Each row is a point on a landscape with many peaks, with its height.
A climber steps from a point to the highest of its 2 nearest points, and stops where none of them is higher. Distance is the straight distance between rows; heights are no part of it.
(372) height 103: [  6 -13  -3   1   7   4   7 -13   6  -1  -6   4 -10  -1   5   8  -7  -9
  -7  -3   0 -19 -18   2   2  -1  11  -7  13  10  -7   3   4   0  -8   2
   5  -6   7   7   0]
(355) height 130: [-10 -23  -9  -2   1   9  -6  -9  10   0 -19   3   5   0  20  -9  -3   3
  -9 -12   2 -29  -7   1   6   7  -9  -3   4  13 -11  23  -1  10   7  14
   6   3  15   1  -1]
(537) height 159: [-11 -11 -16  -8  -7   2  -5   4  -1  -9 -21   7  14  -3   5 -25  -8  12
  -5  -8  -6 -16  11 -12   9   9 -22   3  10   1 -16  18  -2   3  15  21
 -15   7   1   3  -9]
(430) height 284: [ -2  -3   9   2  -9  13 -19  31 -13  -2  -7  -9 -10  15 -21   9   6   5
  16  12   1   6  10  16   6  -9   2   9  -3  -6 -19 -10  -3  -7   1 -30
   7  -2 -11   5  13]
(787) height 383: [  4   7   4   1   9 -10   2   0  -2  -2 -15  14  -6   0 -20  12  18  -5
  -9  12  -7   2 -33   0  13   4  -6 -13 -19 -17  12  -7   8  -8   3   5
   4  10 -18  20   1]
(81) height 581: [  3  -1  -3  16  -3   2  -4 -15  15 -12  18  15 -12   6  26  15  -6 -14
 -12  -9  11 -11  -3  -9  -3  -7  29  -4   0   3  -1 -23   2   0 -13  -5
   0  -1  12  -5  -2]
(953) height 141: [  8  -9  -5  -1  -1   0   8  10   2   8   8 -16   1   6 -18  11  -3   6
 -11 -12   1  -7   7   2   6   2  19  10   7   5  -7  -8   3   2 -11  -6
   1  -7  11   7  -4]
(1166) height 512: [  6  -6  11 -11  -3   5  -5  13  -7   3   5 -13  -3   0  -6   4  -3  10
   7  -2  -2  13  10   6  -2  -1   2  14 -23  -2   2  -6  -4   5   1 -17
   5   6  -2  -6  -2]
(245) height 235: [  8  10   3 -10   6   6  14  19 -11  13   6 -21   9   3 -34   0  -5  -1
  17  11   3  17  29  -2  -8 -16   4  22   9  -8  -9   5   6  -4  -1 -11
   6  -5 -10   1   4]
(312) height 216: [-17   0   9  13 -19   9 -35  10   9 -14   2   3 -16  11  33  -3  10  -1
  13   4  11  10  -2   8   4  -2  -3 -10 -15   8   8 -15  -8   8  14 -15
   4   6  -1 -13  17]
(690) height 214: [  7  24  -3   6   8 -12  17   5  -7   4   3  -8  13  -3 -36  -6   1  -3
  -2   7  -2  13   9 -10  -7  -7   6   7  28 -17  -5   3   1 -19  -5  12
 -13 -13   2  15   8]
(440) height 420: [  7  15   9   4   8 -15   4  -9  -6   4 -13  17  -3  -8 -12  -1  12  -8
   7  23  -7  19 -28   0   4  -6  -9 -17  -4 -18  20  -1  11 -14   7  11
   3   4 -24   6   5]
(321) height 75: [-10   3 -12 -12  21 -13  28  -4  -4   5   1  -9  19  -6 -23   2   8  -4
 -22 -20   1 -20 -11   2  -4  19  -2   7  10  -1   5  25   0 -10  -4  19
  -2   4   5  20 -10]
(93) height 424: [  4  12   6   1  -8  -7  -5  -4  -9  -9  -6  12   1 -12   8 -17  -9   2
  12  17 -10  10   4  -9   1   4 -21  -4   2 -13   4   0   2  -6   8   7
  -4   3 -13  -8  -3]
(829) height 264: [ -4  16   0  -2   7 -12  18   5 -13   3   8   0  16  -5 -29  -7  11   5
   3   7  -6  17   3 -11   5   6 -13   1  -1 -11  18   9  -1 -11   8  13
 -14  -2 -10  11   2]
(344) height 193: [ -1 -13 -12  -6 -17  13 -21   7   8  -3   7  -3   5   4  19  -8  -4   0
  -1 -11   1   3  17   3   5  -3   4   7  16  31 -10  -2  -9  14   6   6
 -14  -9  11 -22   8]
(672) height 499: [  0   5  12   9  -7  -5 -12 -12  -1  -8   4   8 -10  -1  24   3   0  -7
   8  12   0   2  -5  -3  -2   4 -11  -3 -22  -7  12 -16  -2   1  -5 -12
  15   5 -10 -12   1]
(899) height 372: [  2  16  10 -11   0 -16  15  -9 -24   4   6   0   7 -14 -15   3   2  -9
  22  15  -6  22   4   5  -9  -3 -13  -1  16   1  13   2   3  -8  -8   6
  -2  -7 -20  -8   1]
(1151) height 506: [ -9   3 -15  10  -3  20 -15  15  13  -3 -13 -19  10  16  -3 -11   3  -6
   0 -14  12 -22  19  10  -9  -2  -6   7  18  -4 -20  17  -9  -2   2  -4
  11  -3  14  16  16]
(279) height 382: [ -8   3 -11  13   2  22  -7  26  13   5   7 -15   2  21  -8 -20  -2  11
  13   4  12   3  34  -4   2 -12   1   1   7  -7 -14  23   2   3  19 -11
   3  -7   6  16  19]
(212) height 335: [ 12  13  14  -4   8  14  -5  13 -14  -5  -4   8  -1  -3 -18  -7 -12   2
  10  12  -4  16   8   8 -13 -21   8   2   1 -19 -11   9  -3 -16  15  -9
  -7  -1 -13   2   7]
(9) height 147: [  2  -6  -6 -15   3  15   6  14  -1  -5  -8  -1   8  -1 -10 -22 -17  17
   9  -2  -6   0  17  -9   3   0  -7  20 -12  -4 -13  19  -2   4  18   2
 -17   6  -1   1  -4]
(431) height 123: [ -6   6  -7   1  18   2   5 -10   2 -14 -14  21   6  -5   2 -10   1  -9
 -11  -1  -6 -19 -14  -7  -1   3 -13 -15   1 -15  -2  24  -1 -13   7  17
   0   8  -8  25   2]
(742) height 355: [  0   3 -10  -5   4 -17  20 -10   0   5  16  -9  10  -6 -13  13   5  -2
 -20 -23  -4   0  -4  -1 -13   6  19   1   9  11   7 -13  -4   0 -18  11
 -12  -5  10   0 -13]
(460) height 163: [  8  13   0  14  -2  -9  12  -1  -2  -8  10  16  -7   0  -9  -4  -9  -5
   6  20  -8  11  -3 -15  14   3   9  -2  25  -4   6 -15   7 -15  -2   8
 -14 -11  -1   4   6]
(1021) height 472: [ -7 -11   3 -15 -13  10 -16  19  -5  -1  -3 -17  -2   7  -6   9  12   9
   7 -11  -1   8   7  26   0   0  -9   5 -13   9  -7 -10 -10   8   0 -15
   0   4  -4   1   3]
(132) height 133: [  5  -1  -6   2   5   1  -1   8   1 -12 -11  13   1   1 -11 -21 -14  20
  -1   2  -7  -4   4 -19   7   2  -1   8 -14 -22 -10  18   3  -7  15   5
 -20   5  -4  12  -4]
(846) height 594: [-13 -10  -3   2 -11  21 -32  14  16  -6  -4  -9   4  19  20   2   1   3
 -11 -20  13 -12  13  10   8   1  12  18 -14   9 -17  -1 -15  12  -2  -7
  -4  -1  24  -6  15]
(1142) height 418: [ 14  -6   9  -3  11  -9  17  -2  -8   7  10  12  -9  -2 -19  20   3   4
  -3  12  -4   6 -20  -5  16   4  15   6 -16   4  10  -3  12  -3  -5  -5
  -5  -5 -11   2  -3]
(505) height 121: [ -1  -8  -5   5   2  13 -13  14   8  -7  -8   5   0   5   1 -14 -10  19
 -10 -10  -3 -10   1  -5  11   8   7   5 -15 -12  -6  16  -1   4  15   2
  -8   7  14  10   1]
(770) height 60: [ -4  -4  -6 -16  16   7  16  -1  -5  -4  -2   0  11  -2 -18   7   2  -4
 -13 -17  -2 -21  -7  10  -3   8  -2   8  -6  -1  -2  19  -6  -5  -2   6
   2   4  -1  22  -3]
(350) height 444: [ -9  -4   6 -13  -7 -15   0  -9  -3   7  -6   5  15 -15  16  -1  15   4
 -16  -9  -7   7   2   0  -1   6 -22 -26  10   7  11 -12  -2   1   7  20
   1  16  -5  -3 -17]
(105) height 125: [  4   1  -3   2  -2   5  -1  19   1   6   0 -18   4  11 -32  11  13   7
  -4 -11   2  -1   3  13   1   0   6   3   1  -8  -2  -3   1  -4  -4  -8
   3   1   5  22   4]
(536) height 116: [ -5 -22 -10   7   7  12   2  -6  10  -2 -11   6  -8   7  15  -2 -17  -4
  -1  -5   7 -32  -8  -4  13   3  12   3  16  13 -16  17   5   2  -2   4
   5 -11  17   3   8]
(1096) height 226: [  6   1   6   6  -3  17  -6  -6  11  -1   8   2   4  -4  19 -14 -11   3
   5   1   8   2  16  -3 -11  -7   3  -1   5   1   0  19   2  10  12   3
   1  -2  15  -8   7]
(856) height 543: [-13  -8  10   7  -3  16 -11  -5   0  -6  -7   2  -3  11  26   2   0 -10
  15   9   9 -13   5   3   2   0 -14   5 -15  11 -10   2 -13   6  -6 -20
  14  -4   6  -8  15]
(1078) height 334: [  7  11   4   1   1 -27   6 -11  -5   4  12   4   1  -9  -6  11  14   0
  -9  -1  -8  25 -19  -5  -2  -1  10  -8 -11  -6  25 -25   1  -8  -9   8
 -11   1 -10  -8  -6]
(803) height 531: [ 11   1   1   8   1  -7   4  -7   3  -9  14  17 -16   4   9  17 -14  -9
 -13   5   0  -6 -12 -11  10   2  26   2   4   0  -2 -27   2  -8 -16  -9
  -6  -4   1  -6  -8]
(926) height 457: [ -2  -9  -2   7 -15  -1 -13  16  -3   6  -6 -18 -14   9  -1  -5   4   5
  24  17  -1   8  11  -1  11   0 -12   3   8   8  -7  -8   4   6  -3 -18
  16  -6  -4  -6  11]
(1267) height 458: [  7   2   3   4  10 -20  24 -12  -5  13  -1  12 -20  -1  -8  20  -3  -5
  -4  18   0  -4 -35  -9  17  10   8   1  -8   3  12 -13  16   3 -13  -2
   2  -9 -11  -4 -11]
(897) height 239: [ -2  20  -5   0   5  -3  11   4  -4  -8   4  -2  18  -5 -21 -16   1  -1
  -5  -2  -8   6  10  -8  -9   2  -6   1  14 -14   3  10  -8 -15   8  15
 -16  -1   2  16   4]
(1138) height 144: [ -9 -14 -12   0   7  -2  11 -13   4   2 -21   9   6  -5  12 -21 -14   8
  -5  -3  -2 -27   1 -17   3  12 -17   3   0  -3 -12  31   7   8   8  19
  -1   5   7   0 -17]
(301) height 47: [ -1 -18  -3 -23   2  10   5  10  -9  -8  -8   5   9  -1 -23   7   1   6
  -7 -15  -9 -14  -5  16   9   9  -2  14  -1   8 -15   9   0   0   4   5
 -12   1  -5  18   1]
(1255) height 177: [  4  -9 -16   4 -16   2  -6   0   8   7  14  -7  -2   2  18   0 -13  -4
  -4  -4   2   0  23  -9   0  -2  12  11  23  26 -14 -11   1  19 -13   1
  -2 -12  16 -26  -3]
(1051) height 164: [  8   3  -8  -1   7   2  19   2   0   4   1  -3   6  -2 -12 -20 -20   9
   9   7  -4   3  21 -19  -1  -3   0  16   8  -9  -9  20   7  -1   5   9
 -13  -6   2   0  -5]
(48) height 309: [  5   8  18   7  -1  11 -21  24 -13  -4  -2   1 -16   6  -9  -1  -5   6
  16  20   0  18   4  11  -4 -18  11  -2  -5 -18  -8  -4  -1 -13  13 -26
   7   1 -15  -2  10]
(53) height 461: [  5  22   3  15  -1   3  -2   6  -6   3   5  -8   1   5 -13   0   4 -10
  12  11   3  10  11   1 -12 -11  -3  -7   9 -16  11  -4  -3 -11  -4 -11
  14  -3  -4   3   8]
(987) height 429: [ -3   3  -3  -7  -4   7  -1  10  -7   4 -16 -18   7  -2 -16 -13   5   1
  15   3  -1   1  16   9 -12  -6 -24   3   6  -6  -9  12  -4   0   8  -3
   6   3  -7   5   1]
(225) height 250: [-10   6   3  11  -6   0  -8  -6   7  -2  20  -7  -2   3  17   6  19  -1
   4 -11   8   8   4   6 -14  -2  -3 -16 -19   1  25 -11  -5   6   1  -9
   8   9  -1  -2   0]
(240) height 595: [ -7 -15  -3  -1   1  14 -25   6  14 -19   6  24 -17  13  25  11   4   2
 -16 -10  -4 -10 -19   7  19   6  13   0 -30   8  -4 -11  -9   4   0  -7
  -8  10   4   3   5]
(1295) height 547: [  1   8  11  -1  -6 -21   0 -16 -11   1   4   2  -3 -10  12   4   4  -5
  12  10  -4  14  -6   0  -4   1 -14  -9  -6  -4  23 -14   3  -3  -9   0
  12   4 -20 -16  -8]
(357) height 370: [  7 -13   0   6  -4  -8   2 -14   6   9   7  -4 -12   1  17  12  -1   1
   0  -3   3  -2  -6  -3  -5  -2  13  -2  -9  11   1 -17   4  10 -15 -11
   6  -4   7 -17 -12]
(715) height 185: [ 18   8   6  -2  10  -7  21  -8  -8  10   4   2   0  -9  -8  -1 -20  -1
   4  13  -2   7   4 -10   0  -4   9  10  12  -8  -3   6   9  -5  -9   7
  -7 -12   2  -8  -7]
(412) height 153: [  5  -9  -8  12  -6  -1   2   2   5  -8   5  18  -9   2   5 -10 -13   3
   0  10 -10  -1  -6 -15  20   6   8   0  20  10  -1  -6   8  -3   6   9
 -14  -5   9  -2   1]
(643) height 498: [  3  17   9  15  -2  -2  -9   4  -3   0   2   0  -7  -1  -3 -11   3   0
  20  15  -1  21  -2   4  -6 -10  -5 -18   4 -16  20   1   5  -7  14  -1
   7   2  -9   0   9]
(1249) height 110: [ -1 -16 -12   1  -5  13 -12  24   8  -4   6   1   3   9  -3  -9 -10  18
  -9 -14  -5  -4  11  -2  19   7  16  12   2   8  -8   6  -3   6  12   6
 -13  -2  17   1   5]
(111) height 295: [  7  14   2  12  13  -2  10 -14  11   1  21   6   9  -5   4   0   1  -6
 -14  -6   3   6  -6  -7 -11  -2  16  -8   3  -7  22   9   0  -7   0  12
  -3   1  15   5   1]
(2) height 363: [  0  12   7   2   7 -28   7 -18   3  10   6  15   9 -15   9  -1  16   1
 -15   5  -9  24 -23  -6   2   3  -3 -21 -13  -8  34 -14   3  -5   3  24
  -4   9 -11  -7  -9]
(541) height 419: [  9   1  -8  -1 -13   7 -10  17   1   3  -3 -18  -1   3  -5  -7  -8   1
   9   6  -1   6  24  -3   3  -5  -3  11  19   3 -19  -5   0   4  -3  -9
   4  -8   4  -5   8]
(253) height 448: [ -4  -4   3  -8  -8   1  -3 -12  -2   4  -9 -12   5  -8  15   0   5  -4
   3  -3   2  -5   5   6 -11   3 -22  -8  -2   5   1  -1  -5  10  -3  -2
  13   7   2  -8  -8]
(671) height 272: [  3   5   1   0   6  -1   5 -19   8   1  19  -3   5  -6  12   8  13  -7
 -11 -18   4   2  -4   6 -23  -7   7 -14  -8   4  16  -1  -5   0  -5   3
   0   4   6  -1  -6]
(805) height 89: [ 14 -11   2   0  -2   7  -7   4   4  -1 -10   0  -6  -2  -8  -1  -1   3
   0   0  -3   0 -11   9   2 -10   9 -10  16   5  -9   0   4  -5   7   0
  -4  -5   4   9   6]
(804) height 381: [  1  -7   0  -1  16   2  22  -7  -5   4   9  13  -2   1  -5   6  -7   3
  -3   4  -5 -12  -9 -11  13  13   0   4 -19   2  11  14   2   2   0   0
   1  -3  -3   6  -7]
(1173) height 261: [ -3   8   2  -3  -3  16  -8  33 -11   4   3 -17   0  10 -27  -3   1   4
  17   6   1  16  27  15  -7 -15   1   8   3  -7 -10   2  -4  -2  10 -19
   7  -1 -11   6  13]
(153) height 417: [  6  24   1  -4   4  -7  16  -4 -10  10  13 -17  12  -5 -18   5   3 -14
   9   4   4  16  13   3 -19  -7  -5   3  15  -4  12   1  -5  -7 -15  -2
   6  -6  -5  -3   0]
(830) height 265: [ 15  -5  17  12   6   1   1   1   2   7   7   1 -14   9   2  13 -10   2
   1  21   6   3  -3  -8  13  -7  23   3  -8 -12  -3 -15   9  -8  -7 -22
  12  -2   2  -3  -3]
(374) height 411: [ -6   0  10  -6  -6   0  -7  -5 -14   2  -7  -9  -3  -3   1   7  13 -10
  20   5  -1   5   2  18 -18  -9 -19 -12   0   4   6  -4  -6   0  -6 -14
  22   4 -15  -6   1]
(83) height 140: [-11   6 -15  -6  12   1  12  -6  -3 -15 -11   5  14  -8  -4 -13 -10  -9
 -10 -14  -1 -27   3  -7  -8   8 -11   5  16 -10 -10  26  -4 -13   3  19
  -5   4   1  18  -3]
(1014) height 329: [  2  16  15 -13  14 -23  21 -19 -21  10   8  16  11 -20  -7   1   3  -4
  11  19  -7  29 -12   0   2  -2 -10  -1  -5  -6  23   9   3 -10  -4  19
  -7  -5 -24 -12   1]
(601) height 641: [-11 -20  -4  -9  -3  18 -23  10   8 -10   0   8  -3  15  19   9  -1   8
 -15 -21   0 -13  -2  13  15   9   9  16 -29   7 -13  -3 -14  10  -4  -6
 -10   6  14  -3   3]
(1144) height 437: [-17  -1   2  10  -3  24 -15   8   9  -2  -4  -5   1  10  14 -18   6   8
  15   2  11  -3  11   7  -1  -1 -16 -12  -9   4   3  23  -7  10  22  -8
   6   3   7   5  17]
(88) height 432: [  5  -2  -3  -6  -3   7   7 -13  10   5  11 -15   7  -6  15   6 -10  -9
  -8 -20  11  -8  17  -1 -25  -6  14  16   0  11 -10  -6  -4  15 -15  -3
   4   0  19 -17 -11]
(1309) height 636: [-14 -11 -11  15  -4   6 -10 -13  14 -15   8  15  -8  12  32  17   0 -13
 -18 -21  15 -31  -4  -8   1   6  24   7 -12  10  -8 -13  -5   8 -18  -5
   4   0  18  -5   2]
(1103) height 409: [ -4   5   3  17   8  19  -3   9  10   0   5  -1  -2  13   1 -21  -4  14
  19  10  11   4  15  -4  -4 -10   1 -10  -3 -11   4  29   3   1  23  -9
   1  -1   3  11  14]
(796) height 550: [ -5 -10 -11   5  -5  17 -18  10  12  -7  -7 -11   4  16   6   3  -4  -6
  -6 -17  12 -24  11   7   8   0  12  11  12   9 -20   1 -10   1  -9  -6
   5  -8  18   6  15]
(278) height 207: [ 15   2   5  -6   1 -11  17   2 -11  21   1 -19  -2  -7 -19   2  -9   5
  16  14   0  16  12  -6  -2  -5   0  14   7  -5  -1   6  14   3  -9  -2
   5 -10  -5 -11  -6]
(1024) height 184: [  6  -5   5   0  -1  -8  -9  -9  13 -10   8  27 -23  -2  24   5   6  -7
  -3  15 -10  11 -28   1   8   1   6 -13 -21   5  13 -25   5  -1   6  -4
   0  10 -18  -8  -1]
(1242) height 187: [  1  23  -3  14   8 -21  23  -9  -5   2  -1   7   4  -4 -26  -5   2  -5
   1  16  -2  10 -13 -17   8   2   5  -1  25 -14   9  -2   8 -19  -6  21
 -17 -13   0  13   6]
(610) height 586: [-11 -15   3  13  -2  15  -9  -8  13  -4   2   5  -5  14  29   8  -2  -6
  -2  -5  13 -21   1  -3   6   2   8   7 -13  16  -7   0  -7  11  -9 -12
   8  -4  20  -7   9]
(683) height 552: [  9  -8   8  -5  -1  12  -9   9   7   3  11 -11   1   2   7   4  -8   9
  -9 -13   4   6  14   5  -6  -7  22  11 -19  -1  -6  -9  -6   7   1 -13
  -1   4  13  -7  -4]
(771) height 209: [ -4  -3  -3   2 -12  12 -17  -2  10 -11   5   6   7  -5  22 -12   0  -1
  -4 -10   2   1   5   3  -2  -3  -3 -12  15  16   3   5  -5   8  16  13
 -12  -1  13  -5   9]
(827) height 167: [  8 -13  -1   2  -8  -5  -6  -5   5  -8   2  23 -14  -5  17  -1  -4   1
  -7   9 -13   4 -20  -6  13   8   4  -6   2  12   3 -16   3   1   6   6
  -9   3   0 -11  -6]
(1273) height 489: [ -4  12   3  -8  -2 -33  19 -22 -16   7   6   5  -5 -10   4  18   6 -10
   2   7  -1   7 -16  -2  -3   8  -8  -9   0   7  17 -26   4   1 -24   2
  -1  -4 -22 -19 -18]
(639) height 293: [ -6  13   6 -10  14 -22  25  -9 -19  16  -3   2  21 -14 -22  -4  14   4
   9  13   2  21  -7  -5   1   0 -24  -1  -3 -12  19  22   6 -10   5  19
  -6   1 -21   1  -5]
(592) height 108: [ -5   9  -7   9  23 -10  24 -15   4   0  -5  17   3   0  -7  -9   2  -4
  -6   8   0 -11 -21 -15   8   7  -8 -13   1 -14  16  25   8 -13   5  21
  -4   2  -5  21  -3]
(108) height 323: [ -1   7  -8   9  11 -16  18 -10   7   4  19  -1  12  -7  -8  -2  -1  -2
 -23 -16  -6   1  -6  -9  -8   8  28   0  21   4  13   2   0  -8  -8  24
 -10  -5  23   4  -3]
(511) height 460: [  4   6  13   2  -5  -2 -14   3 -11 -13  -5  13 -12  -3   9  -7  -8   2
  17  24  -8   6  -4  -4   6   4 -16   4 -16 -14   2  -6  -2  -9   5 -15
   8   4 -20 -10   3]
(955) height 158: [-16  -4 -21  -7   0  10  -3   1   6 -16  -5   1  21  -3   8 -16  -7  -7
 -11 -25   2 -28  12   1  -5  11  -5  10  22   6 -10  25  -7  -4   8  20
  -4   3  12  10   6]
(124) height 393: [-11   4   5  -5 -11  -7  -9   6 -15   3 -10 -16   2  -5   0 -11  11   0
  24   9  -2  12  15   8  -7  -3 -32 -11  12  -1   6   4   0   3   6  -3
  18   6 -16  -6   1]
(1213) height 57: [  3 -15   4 -14   0 -14  10  -4  -8   4 -18   7   3 -13 -26  14  15   5
 -13  -1 -11  -5 -27   5   9   7  -4  -5   6  10  -8   1  18   2   4  16
 -11   3 -10  14  -5]
(373) height 467: [ -1   9 -16   3  -1  13  -2  16   4   3 -13 -23  11   9 -24 -15   4  -2
   6  -7   4  -9  23   8 -17 -10 -12   9  22  -9 -21  16  -4  -5   4  -3
   6  -4   1  16   6]
(169) height 343: [  8  -7   3   4 -11  -8 -13   1   7   5   7 -16 -14   2   6  11  12   7
   4  -9   3  14  -3   9 -10 -13  17 -10  -8   3   3 -27   3   2  -8 -16
   3   2   1  -9  -4]
(549) height 160: [  7  -3 -11  -1  -5  -6  13   2   2  12   8 -13   1  -2  -4   3 -17  -1
  -7  -4  -2  -5  15  -8  -1   5  14  13  22  12 -12  -8   5  12 -14   2
   1 -12  14 -12 -10]
(1171) height 394: [ -2   4 -14 -17   4  -3  26  -8   4   6  22 -17  12  -3  -5  11  -4  -9
  -9 -28   3  -3  17   2 -22   0  14  17   5  18  -2 -13  -8  10 -19   1
  -7  -1   9 -11 -17]
(248) height 98: [ -4 -11  -8   4  -5  21 -19  23   9  -6  20   2   1  20  12  -3 -12   6
  -4  -2   8   0  25  -6  24  -1  21  13   5  15 -12  -1  -6   5   6  -8
  -9  -8  14  -7  13]
(583) height 399: [  6  -6  -7   3   2  -9  10 -21   7  10   6  -2  -3  -7  15  10  -9  -4
 -19 -18   1 -13  -7  -3 -17   2  19   1   1  10  -3  -6   3  12 -16   6
   1  -4  17 -15 -19]
(1137) height 232: [-19  10   7  10 -15   4 -24  16   1 -11  17  -7 -11   7  16   1  12   4
  11  -7   6  19   6  14  -4  -2  -1 -17 -17   1  21 -14  -9   8  15 -13
   5   8  -9  -2  11]
(192) height 436: [  0   4   1 -15   2 -21  28 -16 -16  17   2  -8  -3 -11  -7  16  -5  -5
   0   1   0  -2  -7   0  -5   9  -6   4   5  15   6  -8   6  13 -20   1
  -2 -10  -8 -16 -21]
(717) height 352: [  0 -13   0  -6   8   3  -5   1   5  -5 -12  13  -7   3  -2  10  13   0
 -14  -2 -10 -12 -26   8  14   7  -4 -12 -22  -3   2   0   1   2   3   3
   6  12  -5  20  -2]
(529) height 488: [ -1  -6   4  -6  -9 -16  -4 -22   2   7 -13   2  -2 -13  26   6  10  -6
  -6  -1  -3  -2 -11   3  -7   2 -18 -23   1   6   5 -17   4   7  -7   8
  11  10  -5 -13 -17]
(562) height 41: [  3 -21   1 -21  -9  -7  10   5 -14   0  -7   5   5 -12 -24  10   3  10
  -7  -4 -13  -5  -9   6  11  13  -3  12   8  22 -15  -2  11   6   3   9
 -19  -2  -7   1  -8]
(6) height 109: [  1   5  -1   0   5   0   2   2   3   8   8 -17   7   2 -14   8  17   2
  -6 -14   3   5  -3  13 -11   1  -2  -8  -8  -3  17   3  -5  -2  -1  -3
   5   6   5  12  -4]
(885) height 175: [-14  -8 -19 -14 -11  14 -18  11   6  -8 -11  -2  21   1  12 -19  -5   3
  -9 -21  -1 -13  19   1   7   8 -13  10  14  17 -14  15 -11  11  14  21
 -13   3  12  -8   3]
(974) height 362: [ 10  16  13   3   3  16 -18   1  -3 -11  -9  15  -5  -7   8 -14 -11  -2
   5  12  -3  10  -1   7 -18 -17  -1 -12  -4 -20  -6  13  -6  -7  18  -4
   0   3  -7   0  10]
(1005) height 500: [-19 -13   7  -2 -10   5 -12   9  -8  -1 -16  -9  -5  10  10  -1   9   2
  23  12   1  -6   6   7  12   7 -29   4 -12  10  -9  -2  -9   6  -2 -19
  16   2  -6  -4   8]
(1083) height 470: [-21  -1 -15   3  -6  24 -20  20  13  -4 -12 -15  11  19   4 -18   7   5
   7 -12  12 -14  20   8   6   3 -19   4   1   3 -14  23 -11   9  15   0
   0   1  12  12  18]
(1073) height 318: [  9   0  11  11  -6 -11  -6  -3  -1  12  -3 -20 -14   3  -3  11   8  -2
  16  10   5  13  -3   5  -9 -10   7  -7  -1  -6   8 -18   7  -2 -15 -20
  22  -3  -4  -8   0]
(1134) height 353: [ -3 -14   0  -4   8   3   3   1  -1  -4  -8  18  -3   2   1  -7   2  13
  -2   6  -9  -9 -13  -7  20  12 -13  -6 -22  -2   5  14   4   3  13   3
  -2   9  -8  12  -4]
(346) height 509: [  9  -5   7 -13   3   6  -5  -9   5   2  -1 -11  -2  -4  11  13   2  -3
  -8 -17   3   0   1  11 -23 -11   9   7 -29  -2  -9 -11 -10   6 -12 -15
   5   8   3  -7  -8]
(781) height 507: [  7   6   3   9   8 -11  20 -10  -4   7   2   8 -20   2   2  16 -21  -9
  -5  13   6 -16 -15 -12  12   7  16   5   9  -1  -3 -13  10   2 -20  -9
   4 -14   3  -5 -10]
(79) height 389: [  8  15  10   5  -1   6 -13 -14   4 -13  -6  20  -1 -11  22  -9  -6  -9
  -2  10  -3   1  -6  -3 -11  -4 -10 -14  -6 -14   3   4  -2  -1   8   7
   4   6  -3  -1   4]
(436) height 74: [ 12  -4   9  -4  -1  -7   0   2  -7   4 -16   3  -4 -11 -27   5  13   5
   3   9  -8  11 -24  10   0  -8  -1 -12   9  -1  -2   0  16  -7  11   7
  -8  -1 -11  12   5]
(1139) height 385: [ 11   6  -4  11  -7   8  -7   6   6   1   0  -8  -1   5   9  -7 -23  -4
   0  11   8  -6  26 -15   5  -7  11  11  28  -8 -27  -4   6   0  -9  -4
   4 -10  13  -7   3]
(18) height 200: [-11   0   5   4 -12   2 -27   3  11 -19   4  20 -19   5  32   1  12  -2
  -2   5   0   8 -19   9   9   3  -4 -16 -25   3  13 -25  -6   3  15  -8
  -1  17 -12  -5   5]
(1230) height 433: [ -4 -14  -2 -16 -14  -5   0   5  -8   2  -4 -15  -3   2 -11  19  13   4
   1 -10  -2  -4  -1  13   3   9  -9   7  -9  14  -7 -21  -4   9 -17 -14
   2   4  -6  -3 -11]
(1006) height 459: [  3   8  12  12   4  -3  -8  -4   5  -3  -8  18 -19   1   7  -7   7  -7
  19  25  -5  18 -25   8   3 -10  -4 -21  -9 -12  23  -6  11  -8  18  -3
  14   9 -20   1  11]
(49) height 93: [ -9  15  -8   2  26 -20  29 -15  -3   9   1   2  16  -7 -19  -3  13  -6
 -18  -2   4  -5 -24  -9   2  11  -5  -4  12 -10  16  25   2 -17  -2  25
  -6  -1   3  18  -3]
(839) height 395: [  0  -1  -1 -18  -1  -6  20  -6 -11   9 -12 -18   2  -6 -13  15  -4  -5
  -2  -6   2 -14  -1   4  -6  10 -12  12  -3   8  -9  -7  -3  11 -19  -9
   8  -1  -2  -5 -15]
(750) height 401: [ -7   6   9 -12   5 -29  12 -10  -7  14  -7   6  21 -18  -6  -1  21   7
 -23  -1  -9  17 -12  -5   4   8 -16 -20   3  -5  19  -8   1  -8   6  29
  -6  14  -7   3 -13]
(123) height 243: [ 12   1  10  12  10   9   3  -2   6   7  13   1  -1   5   6  -2 -13   3
   4   9   8   2  11 -10   1  -8  15   0  -4 -10   4  10   6  -1   2  -8
   7  -4  12  -1   2]
(822) height 469: [ -4  -6  -2  -8 -15   5 -14 -13   8  -5   0 -10   4  -4  28   6   7  -4
  -5 -24  10  -6  13   5 -24  -6   0  10 -20  10 -12 -16 -11  17 -10  -8
   0   7  11 -21  -8]
(148) height 290: [ 15  -4  11   5  -3  -9   1  -4   1   5  -6  -1 -22   5  -7  23   1  -7
   5  17   6   2 -18   4   3  -8  18  -3   4   0  -9 -27  10  -8 -19 -24
  11  -4  -6  -4  -2]

Where does a climber stop that starts at each point below?
(1249) -> (1295)
(1134) -> (1309)
(301) -> (885)
(562) -> (885)
(1173) -> (1295)
(1242) -> (643)
(549) -> (88)
(248) -> (88)

Call two points neighbours if one is among the 2 nearest of the other. Go from one point of each pair to the other, from neighbour to neighbour, staying as high as possible. Name the lowest point that can't be avoided.
(683), (1309) -> (549)
(683), (1295) -> (839)
(529), (1151) -> (124)
(643), (1309) -> (717)
